Points on a hilly landscape, in no order, each with its height.
A ball rolls from a point to whichever of its 2 nearest points has the largest drop for the distance, and stops where none of them is lower. Distance is the straight distance between rows; heights are no part of it.
K548 (h 65.0): [-18 -16  34  22  27  19 -30 -11   7  -2  10  -7 -29  32 -13   6  -6 -27
  23   6  32   9 -17   8 -13 -13   9]
K557 (h 56.7): [-18  26  20 -11  43  14  48   1   0 -15 -23  20   3  38  -9  -2  -3   0
  18   7  -7 -16 -30  23  30  29  24]
K53 (h 10.8): [ 19  27  45  -4  13  -6 -22 -38  13  13  -8  -7  24 -10  12   9   1  30
 -33  -7   0 -29  -5  -1 -30   8 -17]
K225 (h 19.0): [-35 -15  -5   7  16  53 -12  29   4   7  63  -4   5  31  -3 -10   3  37
  44  40  19  -6 -33  29  -8   6  -4]
K116 (h 58.8): [-13 -54   2   5  30   5 -14  27   1   0  -9 -24  -5  36 -14 -15  11 -28
  34 -28  10  16   8  21   7   5  17]
K103 (h 40.2): [-38  19  -2  26 -10 -21  -2  59 -14  11  11  17  39  31  42   9  11 -24
  28  -3 -44  27  32  23  21  11  26]
K22 (h 41.4): [ 13  -3  10 -10  17  22 -22  14 -14  27  49  -5  24  26  40  20  -6  32
  10  13   6 -21  36 -16  14 -17  10]
K835 (h 46.0): [ -2  19 -29 -36 -10  16  37  -4  -7 -29  -8   5   8 -21 -15 -21 -16  53
  27  11   9 -31 -16  21  21 -13 -15]
K85 (h 33.9): [ 25 -59 -29 -11 -13  37 -11  13 -29   8  20   1  -1   0  -6 -26   1  51
  29   2   7 -15  39  -9  28 -12   2]
K568 (h 42.2): [ 18   6  12  -3  16  13 -17   9  16   7   2  15  15  39   3 -11  -1  25
  15   6 -11   8   3  25  -2 -23   6]
K807 (h 29.1): [-17  -5  12   2  55   1 -37   9  14  12 -10  -2  -2 -17 -10  20 -10   0
 -33  -1  41 -15   3 -23 -34   0  -6]
K476 (h 7.7): [ 46  -3 -15  40   8 -18  18   9 -31  12 -40 -37  -6  -7  -4  -7  26 -22
  -5 -11 -14  27   8 -23 -27  26  -2]
K581 (h 61.5): [ 10  13 -12   4   6  -6  -4 -10  37  -8  -4  21 -14  25 -14  12 -12  -7
 -12   6  26 -20 -20 -17  -3  14  -3]
K106 (h 22.1): [ -6  57  13 -14  -9 -31   0  35 -15  36 -21   3  28  18  18  29 -16  -8
  11 -17 -39  20  14 -26  -3  14 -11]
K614 (h 43.2): [-24  19  -1 -10 -27 -24   5  -1  34 -38 -31  15   6 -43 -15  27   3 -46
 -44 -14 -37  27  -8  -2  26   1 -30]
K886 (h 89.6): [  7  -7  19  -3 -37 -44  -4 -24   2  28  45   0  12   2  43 -15 -15   2
 -15   0 -22  25  21 -11  15   2  -5]
K777 (h 54.0): [  1 -23 -42  -1 -61  -1  21 -11  -8 -12  31   4  -3 -56  -4 -25 -15  32
   3  26  19 -40   3 -22  28   7 -17]
K94 (h 58.2): [-35   4 -15   6  24   1  38  22  -3 -31  19  -9 -17  21 -16 -17 -14  10
  63  36  -7  -7 -34  19  50  -1  19]
K375 (h 41.8): [ 20 -17   1  25  -8  49 -22  45 -29  33  -2   4  10  42  32  26   7  25
  33  -7 -16   3  53   4  -9  -1  13]
K719 (h 51.3): [  7  29   4   7 -26  -1  20 -32  -4 -29  22 -25   4   5 -21  13 -27  43
  24  31  27 -46 -30 -10  32 -19 -21]
K219 (h 47.7): [  8 -28  -8  59   5  -6 -30  20  30 -15 -40 -14 -41 -31  -8  13  -5 -37
 -16 -34  33  11   1  -7 -44  -3  14]
K831 (h 63.4): [-18 -13   5   4  20 -24   3 -18   7  13  -3  -1  -2 -23  -8 -28   5 -46
  -7  12  10  21 -13  -2  -7   8   6]
K181 (h 7.2): [  1  29   0 -19 -19 -15  -5  -3 -15  32 -29   8  32  11  12  18 -38  30
   3 -16 -24  -7  29 -24  21  20 -19]
K466 (h 21.9): [ 10 -10 -21 -27 -24  -8 -13  14  13  17  -2  21  14  -1 -21 -28  -6   1
  -6   3 -23  19  14   9  20 -21 -28]
K37 (h 35.4): [-12  43  -5 -31 -42  -1  22 -22 -10 -13  -4  -5  21 -34  -9   0  -4  18
  24   0 -38  -9   2 -23   5  42 -25]
K299 (h 70.4): [ 20 -27 -12  31  -2   8 -18 -20 -15  30 -47  11  -3 -48   6  -5   0  24
 -28   4  24 -19  16  -4 -42   3  13]
K214 (h 57.4): [ 14 -30 -24  -2 -20  10  10 -37  -7  17  26   2  13 -54   8 -14 -12  10
 -14  30  45 -40   9 -25  23 -12   0]
K24 (h 34.2): [-21  26   3  -5  22 -21 -21  62 -17  35  -2   6   6  22  14   5   3 -13
   5   4 -31   4   9 -21 -15   9   3]
K383 (h 85.6): [  3  19   0 -21 -36 -34  -8  22 -15   9  28  21  -6  -2  26 -13  -2  24
  -3 -18 -23   6  26 -20 -36   1   8]
K221 (h 42.5): [  7   5 -17  14 -44 -16  15 -38  10 -42 -19  -5  20 -61  -1  -1   7  -6
 -22   1 -25 -12  21 -14   7  49  -1]
K412 (h 58.7): [  9  11  17  19 -11  14 -16  -3 -17   9 -11  -9 -23   2  16  10  -4 -20
  37 -10 -28  32  36   2 -20 -16  -1]
K374 (h 16.3): [ 33 -10 -11  37  17  -3  24  -4   1   1 -50 -27  11 -19 -37  -7  24 -44
 -30  -9  25   7  -2   0 -16  26   1]
K931 (h 30.3): [ -9  27 -12  -8 -37  15   3  -2 -26   3   3   4  14  -9   1  -8  -1  37
  38  25 -59 -18   3 -13  20  37 -18]
K693 (h 87.8): [ 16  16  22  -9 -47 -56  -4   3 -23  45  23   6  17   4  42   1  -2   1
 -31 -19 -30  10  19 -32 -10   3   4]
K187 (h 73.1): [  7  24 -18   9 -21 -41  13 -13 -17  21 -55 -11   7 -12   7  26  -2 -29
 -34  -8 -24   3  -9 -33   0  25 -10]
K460 (h 20.5): [-32  26  37  -6  11   2  26   0  17 -41  -4  25 -19 -21 -44 -31   1   3
  12 -16 -20  26 -25  14  -7  21   9]
K459 (h 34.1): [-20   2   2  -1  -3  -6  -7   3   3  -5  21  16 -14   6   2 -23  -4  10
  20  11 -19  11  -5  31  -2   2   6]
K388 (h 37.8): [-10 -39  -8   8  15  18 -21   3   4  30   8  -9 -21 -38  25   1   2 -18
 -12  -6  47   7   1  -9 -55  -5  -8]
K333 (h 47.1): [ 25  -2  10   3 -15 -38  15  -2 -10   2  -6 -21   2 -32  39  -9  28  -8
 -56 -30 -19   7  13  22 -30  -3  -7]
K109 (h 50.3): [  7   6  -9 -15  36  22 -12  -3  11  45 -38  15  16 -16 -13  10  -1  12
 -19  11   9  17 -14  -8 -22 -36 -25]
K973 (h 39.2): [ -6  33   5 -18 -23 -18  15 -32   5 -32 -40   0  19 -46 -32   3  -7   8
  -3 -18 -21 -22   3 -14  19  42 -10]
K860 (h 72.5): [ 26 -33  -1  14  -1  20 -41 -24  -8  12 -24   8   7 -16  -9  -3  -2  42
 -31   6  -1 -29  25   0  -6  -7  -6]
K32 (h 42.6): [ -6  -1 -29  -1 -20  24   0  21  16 -20  51  -2 -16  28  15  -5  -3  -4
  27  36  -8 -10 -17  18  34 -24 -24]
K439 (h 55.5): [-10 -76   4  14  32   8 -28  13 -10   9 -34 -32 -23  12 -13  -9  20 -24
  18 -35  19   2  -8  32 -35 -28  17]
K520 (h 54.9): [ 45 -32   3  20  19   0 -24  -2  16   5  -4 -25   7 -15   7  -2  11 -16
 -45  -5  28 -19  29 -22  -9  -3  -8]
K153 (h 54.8): [-42 -10  27  -3  12   4   1  20  20 -37  30   4 -24  16 -27 -14  -3 -33
  21 -13 -12  29 -14  25  39 -11   5]
K691 (h 58.9): [  5 -25 -18  13  15  35  -5 -23 -15 -21  -4  -8 -13 -20 -26   4  -9  -7
  11  22  40 -44   9  -3  10  11  -3]
K125 (h 22.3): [ 18   3  54   1  48   7 -27 -23  13   3  15 -17  11  11   7   6  11  26
 -26   3   4 -12   2  21 -31 -15   2]
K247 (h 30.2): [ 10  -4  -8  13  10 -34  20  25 -17  42 -20 -11   3  26  -2 -10   4 -19
 -27 -20  17  45 -14  14 -25   3  -2]
K150 (h 60.7): [ 11 -20  -3  -4 -11 -12  -7 -30  -7  29  11   0   4 -28   7 -28   5 -16
 -12  24  12  -8   4 -13  -2 -11   6]
K723 (h 26.3): [-28   8  -9   4  -7 -21   2   5  -3 -10  -1  11 -25  -9  17 -18  19  -9
  12   3 -44  35  -5  19 -34  16  21]
K366 (h 20.8): [  6  41   3 -20 -20   0  -2   0  -2   9  -2   3  29  26  13  11 -18  39
  33  11 -37 -28   9 -15  44  10  -9]
K512 (h 18.1): [  5 -14 -35 -28  10  -8  15   5 -17   4   8   2  10  32  15  -8  -9  -7
  -1  11   0 -24  19   9  51  -3   6]
K36 (h 45.5): [ 12 -13  12  21 -12   9  15   0  28 -43  -3  -7 -19   8 -24  -2   7 -33
 -20 -28  11  22   5  20  -9  30  -8]
K82 (h 38.9): [ 14 -32   2  -2  51   8 -23 -30 -11   5  -2  -9  10  20  19  21  -5  24
 -32  -7  41 -11  25  12  -8 -39  29]
K541 (h 31.5): [ 11 -23  26   7  50  31 -24 -43  12 -16  28  -8   7   6  -1  19  10  25
 -27  -5  44 -16  -6  27 -24 -34  15]
K345 (h 42.9): [-21 -34 -15  34  10  13 -34   5  30   0 -17   2 -28 -52   9   6  -6 -34
 -10  -1  47 -18  -8  -7 -49   1  16]
K556 (h 30.9): [ 16   5 -18 -11 -43   1   5  -7  13 -20   3  11  13  16 -17 -10   1  12
  -1   6 -36   0  -6  10  42   6 -24]
K77 (h 65.6): [  2 -24   2  21  27   5  -5  21  27   6 -49   9 -13 -10 -45 -10  -5   7
  -9 -13   9  37 -13   8 -27  24  -8]
K408 (h 12.0): [ 12   9  -4   4 -40   0   8  34 -23  12  26 -11   2  11  29  -3  40 -34
   2 -11 -42  44  18  -7 -32  16  -5]
K619 (h 53.0): [ 30 -19 -44 -17 -18   9 -15 -11 -14  37  21  29  -3   8  14 -10   8  18
   3  37  11 -20  -1 -54   7 -32  20]
K554 (h 51.9): [-11 -36  -7  -2 -18 -16   1   4 -47  12  22  -1 -10   1  20 -29   7   0
  26   2 -25   0  35   0  12  12  25]
K560 (h 59.2): [-13 -56 -31  -3  45  46 -16   2 -23  33  -8 -12  -6  19   4   8  22  -2
  25  10  26   0  -9  -6 -37  -1  27]
K732 (h 63.8): [-19 -14 -29 -34 -13 -29  24 -12  -4   8  20   9  10 -34   2 -35 -17 -13
  -7   6  20  -2   4   8  18 -20   0]
K185 (h 49.4): [-12  -8 -16  -3   3  28 -15  13   8   3  44   5 -16  42  25  15  13 -16
   0  28  14 -26 -22  12   2 -11  -4]
K956 (h 57.5): [ 27   1 -40  -7 -10  11 -13 -25  10   9  11  19   3  10 -10   4   0  -2
  -7  35  39 -34 -19 -40  -7 -12   9]
K264 (h 38.6): [ -3  20 -26 -24 -52 -22  19  -1   7 -46 -33   5  18 -51  -1  35  15 -19
 -35 -32 -30  36  16 -16  -8  17 -21]
K593 (h 52.8): [  4  30  17   6 -18  12  16 -51  18 -19 -18   8  -5 -28   1  24 -21  -2
 -12  -9  25 -37 -10  15  12  -3 -16]
K516 (h 62.8): [-10 -37  -9   9  47  18  -9  22  -3  40 -33  -6   1   5 -23 -15  14  -1
  13   5  11  33 -17   6 -35  16   0]
K78 (h 22.9): [ 13   9  10  13   6 -16  26  -9 -11  30 -37  -8  16   2 -31  -6   8 -18
 -41 -11  26  13 -24  13 -23  21 -14]
K546 (h 45.4): [  8 -19  -4   8 -15 -26   8 -11  -6  -3 -22 -14   8 -53  12 -10   9  -8
 -30 -12 -32   6  43 -19  13  37 -10]
K993 (h 23.1): [ 28 -19   6  25  31  14  -4 -14   6  26 -38 -24  16 -36 -43 -17  17 -29
 -22  -1  49  17  -2  -5 -30 -18  -1]
K297 (h 17.8): [-32 -27  27  -7  81  26 -27  18  23  -1 -19   1 -19  -2 -19  17  -4   6
  -3 -24  48   6 -15  -5 -35 -18  15]
K632 (h 61.1): [-22  28  18  -7  35  12  50   6   2 -28  -6   4   2  25 -29   1 -16  34
  31  27  -4 -35 -50  12  67  -7  10]
K861 (h 48.1): [ -7 -17 -50   7  19   0  16   2  -4 -26   7  -7 -13  15  -5   3 -26  65
  29  47  22 -38 -25   0  39 -40  16]
K64 (h 31.6): [-25  -5  19 -19  81  38 -18  30  22   4   0  15  -2  24   1  19   2   6
   8  -9  25  11 -13  13 -11 -54  27]
K853 (h 51.2): [-23  21  38  -5  41  16  29  27  25 -10  11  22   8  45  16 -12   0  16
  21   0  -7   7 -21  42  18   4  30]
K887 (h 59.8): [  7  50  10 -34  -7 -23  21  -3  37  23 -41  22  19  -1 -23  -1   5   2
 -16 -17 -16  14 -43 -17  -4   1 -16]
K988 (h 48.3): [ 23   1  -5  11 -19  11 -31  27 -16  30  -1  20  10  44  13   3  -6  24
   4   1 -27   0  37  -2   7  -4  -1]
K952 (h 50.4): [  6   3 -31 -12 -48  -8  45 -33   3 -30  -3   0  10 -53  -7 -24 -24  42
  15   3  15 -22  -7  13  34   1 -13]
K852 (h 83.4): [ -1   1 -17   2 -61 -35 -22   4  -5  -8  14  29 -28 -18   0   1 -20  11
 -22 -19 -10 -11  17 -24 -21   4  -8]
K851 (h 55.6): [-15 -44 -17  -6  23  15 -11   3 -35  21  18 -12  -9   3  11 -24  11  -3
  28  15  13 -20  12   1 -10   2  25]
K55 (h 30.6): [-24  32  44 -22  17  17  24   0  15 -27  19   7 -12 -15 -26 -17 -16   7
  17  -1  16   0 -26  19  12 -15  -9]
K171 (h 47.5): [ 29  -4 -30 -25 -53  26   5  11 -33  34  31  28  -1   8  13  -6   7  42
  17  15   1 -40  18 -38  23 -32   6]
K319 (h 32.3): [ 13  17   8 -29 -23   5   5  -9 -29  29  39  -6  36  25  29  19 -16  38
  -3   8  12 -48  12 -12  17  -4  -7]
K885 (h 39.7): [ -8   6 -25 -28  17  32   8   7   5   3 -10  24   9  -1 -12 -15  -7  60
  14  17   3 -12 -22  24  -3  -2 -10]
K236 (h 10.2): [-39  16   2  -5 -16  -8  20  -5   3 -76 -11  23 -37 -37 -31   7   7  -3
  19 -11 -37  39  -8   3  -6  25  20]
K6 (h 23.7): [ -4 -35  -3   8  -6  11 -15  32 -11  -6  -4 -40 -36 -30   9  -4  27 -39
   4 -32  -6  17  23  -3 -45   8 -17]
K135 (h 34.0): [  2 -23  31  23   0  38 -34  44 -46  51  16 -14  21  23  31  19  10  13
  32 -23   7  15  44  22 -35 -23  12]
K540 (h 41.1): [ 16 -28 -22  -3 -55  39  -9  37 -43  13  48   8 -12  19   4 -21   9  43
  52  17 -12 -20  27 -17  12 -13  18]
K980 (h 32.5): [ -2  18   3  34 -20 -19   4  51 -13   7  -6   5  26  40  32  25  11  -3
   5 -26 -58  50  28  31  -2  21  19]
K990 (h 37.0): [-12   4   4  12  25  19 -21   8  32   7 -20   6 -15 -29  -8  25 -30 -35
 -19  -3  38   8   4 -24  -8  -7 -27]
K677 (h 31.4): [ -2  30 -16 -24 -14 -29  16   9  12 -15  12   1 -15   2  10   1  25 -43
 -35  -7  -8 -26 -17  -9 -13  25  -8]
K128 (h 36.8): [ 15 -33   7  16   8 -19  -7  -3 -11  31   8 -14   4  29   5 -24  12  -5
 -27  -7  18  16  -5  23 -29   7  11]
K874 (h 39.4): [ -5  18  31 -26  41  12  18 -40   4 -10  22  -4  21 -11 -19  -5 -13  10
   8  14  44 -21 -15  10  15 -33  11]
K249 (h 29.8): [ 23   7  28   0  26  27   4 -31  18   4 -11  -6  22  -3 -48  -5   2 -28
 -20   4  55   0 -11 -11 -13 -16  -7]
K432 (h 64.3): [-10  40  14 -20   5 -36  35 -32  11 -17  -9  16  11  -3 -34 -27 -14  23
  13   4  -1 -21 -34  -1  26  -5  24]
K912 (h 36.9): [-17   9 -12 -13 -50 -11  19  -9  -2 -49  13   4  10  11 -37  -2  12  -6
 -20   0 -43  20 -18  29  26  32 -17]
K761 (h 55.1): [ 31  13  10   7  19  -1  -3 -31 -18  12 -33 -13 -12  -6   7   9  -7 -23
  22  -1  18   8  25 -14 -21 -28  15]
K499 (h 52.9): [ 46 -29 -18 -10 -34   0  12   6  -2  11   2   6   6 -10   4 -27  15  16
 -42 -21   5  -5  27 -12 -14  20 -13]
K263 (h 61.3): [ -9   4  36  12  31  27 -32 -15   9 -29  39 -17 -29  34  -6  18  -6   0
  23  24  27 -28 -17   8   8 -19  11]
K157 (h 41.0): [  8 -24 -41  -2  -6 -12 -16   9   4 -30  23   2 -19   1 -10 -11 -18  41
   7  31  13 -47  -4 -10  39 -37  -3]
K634 (h 16.7): [ 28 -25  -5  27  17  19  -1  25 -30  28 -28 -49 -12 -37  13  -3  34 -28
  -5 -13   0  24  11   0 -35   3 -22]
K712 (h 56.2): [  0  -2  15  25   3  -1  -8 -30  12 -44  55 -26 -21  -5  -9   4 -22  24
  10  32  42 -44 -19  -3  12  -9  -4]
K373 (h 76.8): [  8  -8  11   6   8  -2 -19 -29 -13  50   2  -3  20  24  14  22 -15  -7
 -26  27  13 -14   2 -30   8  15 -15]
K574 (h 42.8): [-21   9  17 -17  73  42  10  23  15  -7  18  19  26  48  15  16   3  36
   8   3  22  -4 -14  33   8 -24  33]
K411 (h 56.4): [ 33 -46   6   5 -57  -7   1  15 -11  23  33   2  -9  -1  24 -28  15  18
 -21 -28 -14  29  40  -4 -18  12  -2]
K80 (h 61.9): [ -4 -37   4  10  17   0 -14  57  -6  10   4 -49  -8  46   3  -4  36 -56
  38 -44  -7  30  -3  16 -21 -10  16]
K428 (h 23.6): [ -8 -45 -45 -18   0  32 -17  35   3   1  22   9 -13  22  -1 -21 -10  15
  46   7  14   6  16  -1  27 -25   5]
K250 (h 31.2): [ 13   0 -28 -12 -19 -14 -11  10  -7   1  30  12   7  30  16 -15 -10  29
  19  25 -11 -34   7   4  48 -47  11]
K197 (h 65.1): [ -9   2  10   6   6 -12  -2  38  -2  -4  14 -12 -22  56  -6  -3  23 -62
  14 -14  -8  30 -11  19 -10  -6  19]
K424 (h 47.6): [-31 -10  -2  14  12  -6 -16  52  -2  30  10   5  21  25  44 -21  20 -24
  45  -4 -25  24  20  35  -4 -27  39]
K543 (h 63.7): [-30  51   6 -29 -41 -33  -3 -17  34   3 -22  24  13  -3 -30   5 -18  14
  -2 -21 -10 -10 -54 -18  24  10 -14]
K284 (h 29.7): [ -3  -9  -8  10   1 -21  13  24   8 -21 -15 -23 -19 -49   7  -1  18 -27
 -19 -36  -6  44  19  -4 -39  18 -12]
K601 (h 74.9): [  8  21  12   6   3 -27  -8 -38  -6  25 -33  -9  16   0  -6  21 -19 -27
 -23   7   8 -16   1 -27  17  11 -13]
K509 (h 49.5): [-22 -11  -9   1  -6  36   7  14  31 -48  22   3 -36   4 -19  -7  -8 -13
  25   8   4   8 -22  31  39 -23 -26]
K620 (h 81.6): [ -5  12 -13   9 -14 -21  13  -6  -4  18  11   7   9  44  42  13  -1  -6
   8  17 -37   0  -2   2  22  43  10]
K906 (h 43.1): [-13   7   2 -36  60  27  -8  10  36   8  -8  10   0 -18 -17  -8  -2  -7
   5  14  28  12 -15 -12  -8 -39  -4]
K703 (h 23.2): [ 11  35  18 -37  -1 -10  10 -25  -4   5  10 -12  33   6  30  11   1  29
 -16 -13   0 -59   3 -12   5  22 -10]
K938 (h 40.9): [  9  20  35   6  -7  11  16  -4  39 -37  -1   5   3  -7 -55  -7 -12 -17
 -25 -16  21   2 -19  -1   5  36 -23]
K740 (h 66.8): [-43  47   0 -19 -58 -26  20 -19  20 -38  -3  15  -1 -16 -24  32 -31  -4
  -3  -9  -9  -1 -40 -19  47  15 -22]
K3 (h 45.3): [  8  32   2  10 -16 -32  23 -30  10 -32 -19 -14  12 -72   7   9  21 -43
 -17  -7 -24  20   8 -27 -19  33   7]
K841 (h 58.6): [ 11 -57   2  17  13  14 -45  -1   2  31  13 -15 -11   4  23  17  -6 -10
 -34   1  16  -4  29 -14   3 -16 -20]
K937 (h 65.7): [-24  23  19   3  40  -7  -3  -8  36 -21 -12  27 -18  -3 -30   2 -22   6
  -6  15  14 -32 -36 -19  24  -6  12]
K758 (h 68.2): [ -7 -30 -16  34  20   0  -7  -5  17  14 -48  15  -2 -27 -13  -4 -12   2
 -36   1  25  -6  -8  14 -16  17  10]
K792 (h 81.0): [  5  10 -17  -6 -57 -35 -11   0   1 -30  42  18 -18 -11   4 -19 -31  55
   4   0  -6 -27   4 -12   8  -6  -2]
K435 (h 43.6): [ -3   3  -7 -15  16  -1   1  51 -26  63  16   6  28  22  49   0  21  -3
 -18  10  -6  -5   6  -6 -19   1   1]
K377 (h 56.0): [  0   1  -5  25 -21  38  17 -41  10 -35  -3   1   1 -38 -22  15 -17  -3
  -9  16  58 -52  -5  22  12   8  -1]
K429 (h 62.0): [  0   7  25  17   0  46  -5 -23 -11  -6  -4  -5 -22   3 -14  10 -19  -1
  44  11  -4  14  16  20   5   1 -19]
K327 (h 43.5): [ -9 -11  20  16  14  15  -4 -23  15  11  -6  -5 -21 -40  36  -2  -5  -7
  -3  -5   7  28   5  20 -36  -1 -18]
K865 (h 48.4): [-11  30  14  -2  -5  -3  21 -41   4   5 -18   9 -11 -31  45   9  -7  -3
  -3   2 -11  -3  -9  30 -15   1 -10]
K403 (h 18.9): [-25   7  14  13 -21  -9  -5  -1 -18 -38 -20  10 -30  -8 -28   4  21 -20
   6 -13 -52  42  -2  24 -22  14  10]
K868 (h 68.3): [  1 -28  15  21  34  32 -43 -31  -5  28  12  -5  -7  28   2  21  14 -10
   5  27  19  15 -18   4 -23 -39   9]
K949 (h 48.2): [ 19  44  -3   1 -15 -27  27 -38  17 -22 -16   6 -10 -22   5   4   5 -39
  10  -1  -8  15  -5 -34 -17  20  13]
K595 (h 25.0): [ 11 -37  17  12  19  37 -31  25 -45  34 -13 -36  -8 -11  21   7  17   8
  15 -23  -8   7  37   2 -42  -8 -17]
K468 (h 37.1): [  6  19   4  -4 -31 -50  13 -22  -4 -24   3  -7   7  -2  -9  -9  28 -39
 -43  -6 -22   7 -11   0  -3  23   4]
K447 (h 69.3): [-28  51 -10 -37 -60 -34  19 -38  -3 -44 -11   0  12 -10  -1  42 -18  -3
  12 -20 -34  14  -2 -23  35  20  -4]
K892 (h 53.6): [-19  -9 -31  16  22  22  20  -8  -6 -20  -3   2 -20  15  -2   6 -29  37
  50  41   0 -16 -17  15  44  -2   7]
K808 (h 71.7): [-20  54  11  -7 -24   0  29  31   7 -12   8  25   9  44 -14  13   7 -23
  18  -9 -34  34 -21  13  14  13   4]
K766 (h 50.9): [ 51  -8   3  19  -2 -29   3  -4  19   0 -28 -26  12 -33  28   3  22 -20
 -67 -23  -8  -5  14  -6  -2  -6 -20]
K205 (h 75.3): [ 13 -14  13   7  -2  24 -42 -18 -10 -13  29  -1 -18 -18   5   1 -22  42
  10  12   5 -30  29 -14  -5  -6 -17]
K736 (h 23.3): [ 27  18 -29 -25 -28 -14  21  21   5  -7  24  -2 -11   4  42   3  37 -36
 -32  -7 -16  11  13 -24 -28  15  -6]
K110 (h 68.4): [-19  18   0 -10 -33  -3   5  39  -4 -21  37  10  -4  53  -9   6   9 -44
  26 -11 -12  46   9  21  10  -6   7]
K112 (h 41.9): [ 27  11   9   4 -17 -63   4   5  -6 -10   0 -26   9  -1  18  10  31 -26
 -45 -22 -46  42   9 -10  -3  10   1]
K702 (h 55.2): [  3  25   6 -13  22  -3   6   4   9  49 -35  13  33   9   0   0   0  18
 -11   7 -17  18 -23   4 -15   3 -15]
K877 (h 22.6): [ 19  10  10  32 -10  -8   4  49 -24  27  14 -19  20  41  31   1  21 -12
  20 -21 -17  47  22   2 -32  22  14]
K939 (h 51.4): [ -3 -42  -5   3  29 -10 -22  20  -7  34   0 -13 -12  12  56 -12  14  -3
  10  -9 -11  13  22  25 -16 -28  26]
K879 (h 51.8): [ 10 -39   2  48  33  -5 -42  26   0   9 -40 -30 -35  -8 -20   9  21 -23
  -8 -28  25   4 -20   7 -57 -22  10]
K896 (h 45.8): [ -7  34  14 -16  11  -1  26 -46  -6   4  24 -13  33  21  -5   5 -19  26
  22  38  28 -27 -41   3  40 -31   5]
K789 (h 51.6): [ 15  37  24 -10  19 -11  26 -35   2 -13  -6  -6  -9  -4   0  -5   0 -28
  28   2   5   5   9 -13  -4  -4  19]
K240 (h 41.7): [-28  26  13 -12 -14  -7  31  -6   7 -64   8   5 -11  -2 -18  10  -2   1
  -6  -9 -36 -14 -16  20  29  35  -9]
K806 (h 45.7): [ 25 -24  -7  18  43   9 -17   3  -8  21 -17 -17  -5  39  43  22  15   5
 -13  -3   9  -1   8  21 -25 -31  22]
K464 (h 31.0): [-19   9 -29 -13  19  45   8  26   2   2  21  17   4  28 -28  -3   1  38
  32  50   6 -16 -47  10  16  -6 -11]
K336 (h 67.7): [  2  37  27 -20 -20 -21  27 -20  11 -12  -2  13  30  43 -32 -20  -3  19
  18  -2 -21 -10 -40  28  49 -20  13]
K686 (h 50.1): [  8 -17 -18  -3  26   8 -16 -25   9  21  46   4   9   8  53  23 -25  44
   8  45  18 -13   5 -40  13 -21  22]
K996 (h 34.4): [  3 -21 -24  -3 -45 -19  16  12 -15 -43 -12 -10   8 -57 -15   8  26 -19
 -32 -35 -18  61  27  -1 -35  25 -12]
K419 (h 43.8): [ -9  37  29 -15  14 -11  18 -11  20 -43 -22   0   3 -12 -11  15 -10  -2
   2 -20 -41   7  10  -9  30  34 -16]
K483 (h 60.8): [ -4  35  39 -17  32  -5  48 -20   3  -5 -43  29   3  16 -25 -20  -7  14
   9 -23   2  -4 -27  20  27 -11  32]
K900 (h 50.2): [ 10 -40  -6  11  20 -12 -16  48 -50  69  -3 -22   4  11  28  -1  21  -2
 -29  -7   6   3  13 -10 -19 -16   3]
K179 (h 61.8): [ -2  -6  13   4  41  54  -3 -18   2 -23  -1 -18  -4 -11 -29  16 -11   9
  34  29   8 -25   8   1  29   9 -20]
K975 (h 79.2): [-10  17   2  -4   3  -5  -7  -1  -8  32  -5   9  15  53  10  25 -14  -2
 -18  19 -17 -37 -10   3  35  23 -11]
K526 (h 55.0): [-11 -35 -28  10  30  20 -19 -17  18  16  34   3 -21  19  38  17 -10  -3
   1  36  29  -9 -15 -14  -1   1   9]
K987 (h 49.3): [ 37 -10 -13  -6 -13   9  12   2  12 -24 -10   1   2  14 -19 -21  17   4
 -24 -24  10   1  14  26 -16  25 -14]
K169 (h 35.8): [ 25  26  18  -3 -17  17  13 -32  17 -19  14   1  15   3 -56 -11  -9  -7
   4  12  39 -13 -22  -9  13   0 -26]
K819 (h 43.7): [-18  30  17   3  -9 -15   3   2  28 -15 -21  14 -16 -33 -11  15 -13 -40
 -29 -18   1  15  -9   3  -2  -7 -25]
K159 (h 71.4): [-21  41  -2  -8 -45 -29  13 -15 -24 -10 -33   1   1  -5 -11  43  -3 -42
  -9 -17 -33  26   4 -26   5  25 -14]
K382 (h 66.4): [-22  -2  18  27  32 -29  -4 -14  49 -29 -11  15 -21 -30 -26 -21  -9 -29
  -4   4   8   9 -19 -17  12   9  24]
K108 (h 74.7): [-21  24   1 -20 -20 -34  24  20   7 -36   3  25   3  20 -21   0  24 -32
   1 -15 -40  76 -22  11  -4  -4  26]
K120 (h 7.9): [ -3 -14 -28 -30   5  19 -10  32   3  -9   1  13  -7  -1 -27 -19 -20   5
   8 -10  14   5  20   7  12 -27 -20]
K876 (h 78.0): [ -3  -5  16   8 -18 -21 -35 -17   9 -22  33  11 -17 -23  -7  -6 -45  42
  -4 -11  28 -26  15  -4  -9 -10  -4]
K165 (h 48.5): [  8 -30   0   1 -27 -17  -2 -11 -44  26  -7  -3  -5 -31  28 -19  10  13
  -9  -2 -48   0  44  -6  15  14  -3]

Call two points neighbours if one is among the 2 nearest of the other. Go from one point of each pair to the other, from neighbour to neighbour, staying as low as possible. Name the highest point that can't be avoided.
K236 / K297: K988
K120 / K408: K939
K236 / K512: K632
K374 / K297: K819
K32 / K225: K185
K120 / K181: K419
